Each row is a point on a landscape with many valleys, with its height.
From any point a ball rolls to the lowest of the 3 points nearest to it. It stops when none of these is lower. Distance is the straight distance between rows; heights are no part of it.
binu height 251: [ 9 10 11 15 10 -6  5 13]
Kuzi height 128: [ 21   4  18   5  13  -5  10 -25]
zatem height 138: [-23   2 -11  15 -10  -1 -12  40]
Pib height 630: [ -6  -3 -10 -25 -14   5   5 -33]
rirar height 414: [  1 -19  -1  14   2  14 -35  19]
vuvad height 266: [ -1  14 -12 -20   8 -16  39 -16]
surav height 307: [14 12 19 26 12 -8  4 21]
vef height 277: [ -9  13  -5   2  -1 -10  14  17]
gigup height 196: [  0   9  -4 -18   6  -6  28 -26]
sido height 672: [  8 -10   1 -11  -5  10  -5 -34]
Tum height 122: [ 20  -6  18  21   8   8 -16   2]
dodeb height 611: [-18  -7 -15 -22 -16   0  -3 -15]
gilom height 462: [-14 -19 -15 -14 -20  16 -41   9]
nivi height 419: [ -3 -14  -3  17   1  15 -30  24]
mina height 423: [ -5 -27 -16  -7 -13  27 -57  34]
Sut height 166: [ -1  -3  -1  16  -1   1 -16  14]
Zemok height 349: [  8  12  11   6  13 -12  25   5]
Vomim height 319: [  0  12   2  -1   4 -10  23  -5]
fike height 267: [ 14  -7  16   5   5  10 -13 -19]
Pero height 300: [ 23  14  17   3  21 -23  31  -4]
lota height 114: [-12  13 -16 -17   3 -17  31  -2]
Korif height 539: [ -8 -11  -9 -16 -16  16 -19  -9]
lela height 271: [  4  11  12  17  10 -16  13  17]
mip height 188: [ 24  19   7 -10  20 -24  44 -12]
potuk height 287: [ -4   2   1 -16   1   0  16 -28]
gak height 171: [ 16   0  16  -1   9   3  11 -34]
lov height 374: [-22   8 -18 -13  -8 -10  16   3]
Kivov height 228: [16 11 13  9 10 -8 10  0]
dipub height 240: [ 23 -12  18  27  11  17 -28  24]
pazef height 446: [-21   3 -12  -4 -14  -3   1  16]
Fiv height 587: [-14 -12 -13 -23 -24   7 -17 -19]
dut height 338: [  8 -10   9   4  -3  12 -13 -13]
rafu height 398: [ -4 -16  -8   2 -12  20 -34  13]
konuv height 334: [  1   6   6   4   6 -10  18   1]
fum height 449: [-15 -11 -14 -12 -21   9 -25   3]
Nevit height 253: [-12  14 -21 -27   5 -18  38 -16]
tif height 88: [ 21   2  17   6  12  -2  10 -16]
lor height 60: [-7  7  1 26  4  0 -4 36]
Temiv height 225: [  3 -11   4  10   2  10 -19   4]
Kabeg height 366: [-13 -10  -7   0 -13  10 -19  10]
dofet height 167: [-2  8  5 18  1 -8  3 20]
Kav height 286: [  2  -7   3   5  -7  10 -13  -1]
rafan height 121: [ 18   8   7 -18  14 -11  34 -29]
nosa height 413: [-11 -13 -13   2 -18   9 -38  32]
kamo height 415: [ 4  3  6  9  6  8  0 -8]
Neziv height 252: [-8  1  2  7 -1  0 -3  7]
rek height 241: [ -1   7  -2 -11   8  -9  23 -20]
ketor height 292: [-14   6 -13 -16  -4  -7  16 -12]
kog height 364: [ -5   0  -1  -9  -3   0   7 -17]
sema height 124: [ -5   1   0  18   2   2 -16  29]

Where does a ball stop that starts at each point below?
nivi -> lor
Vomim -> gigup
Pero -> rafan
mina -> lor
Pib -> gigup
nosa -> lor
pazef -> lor
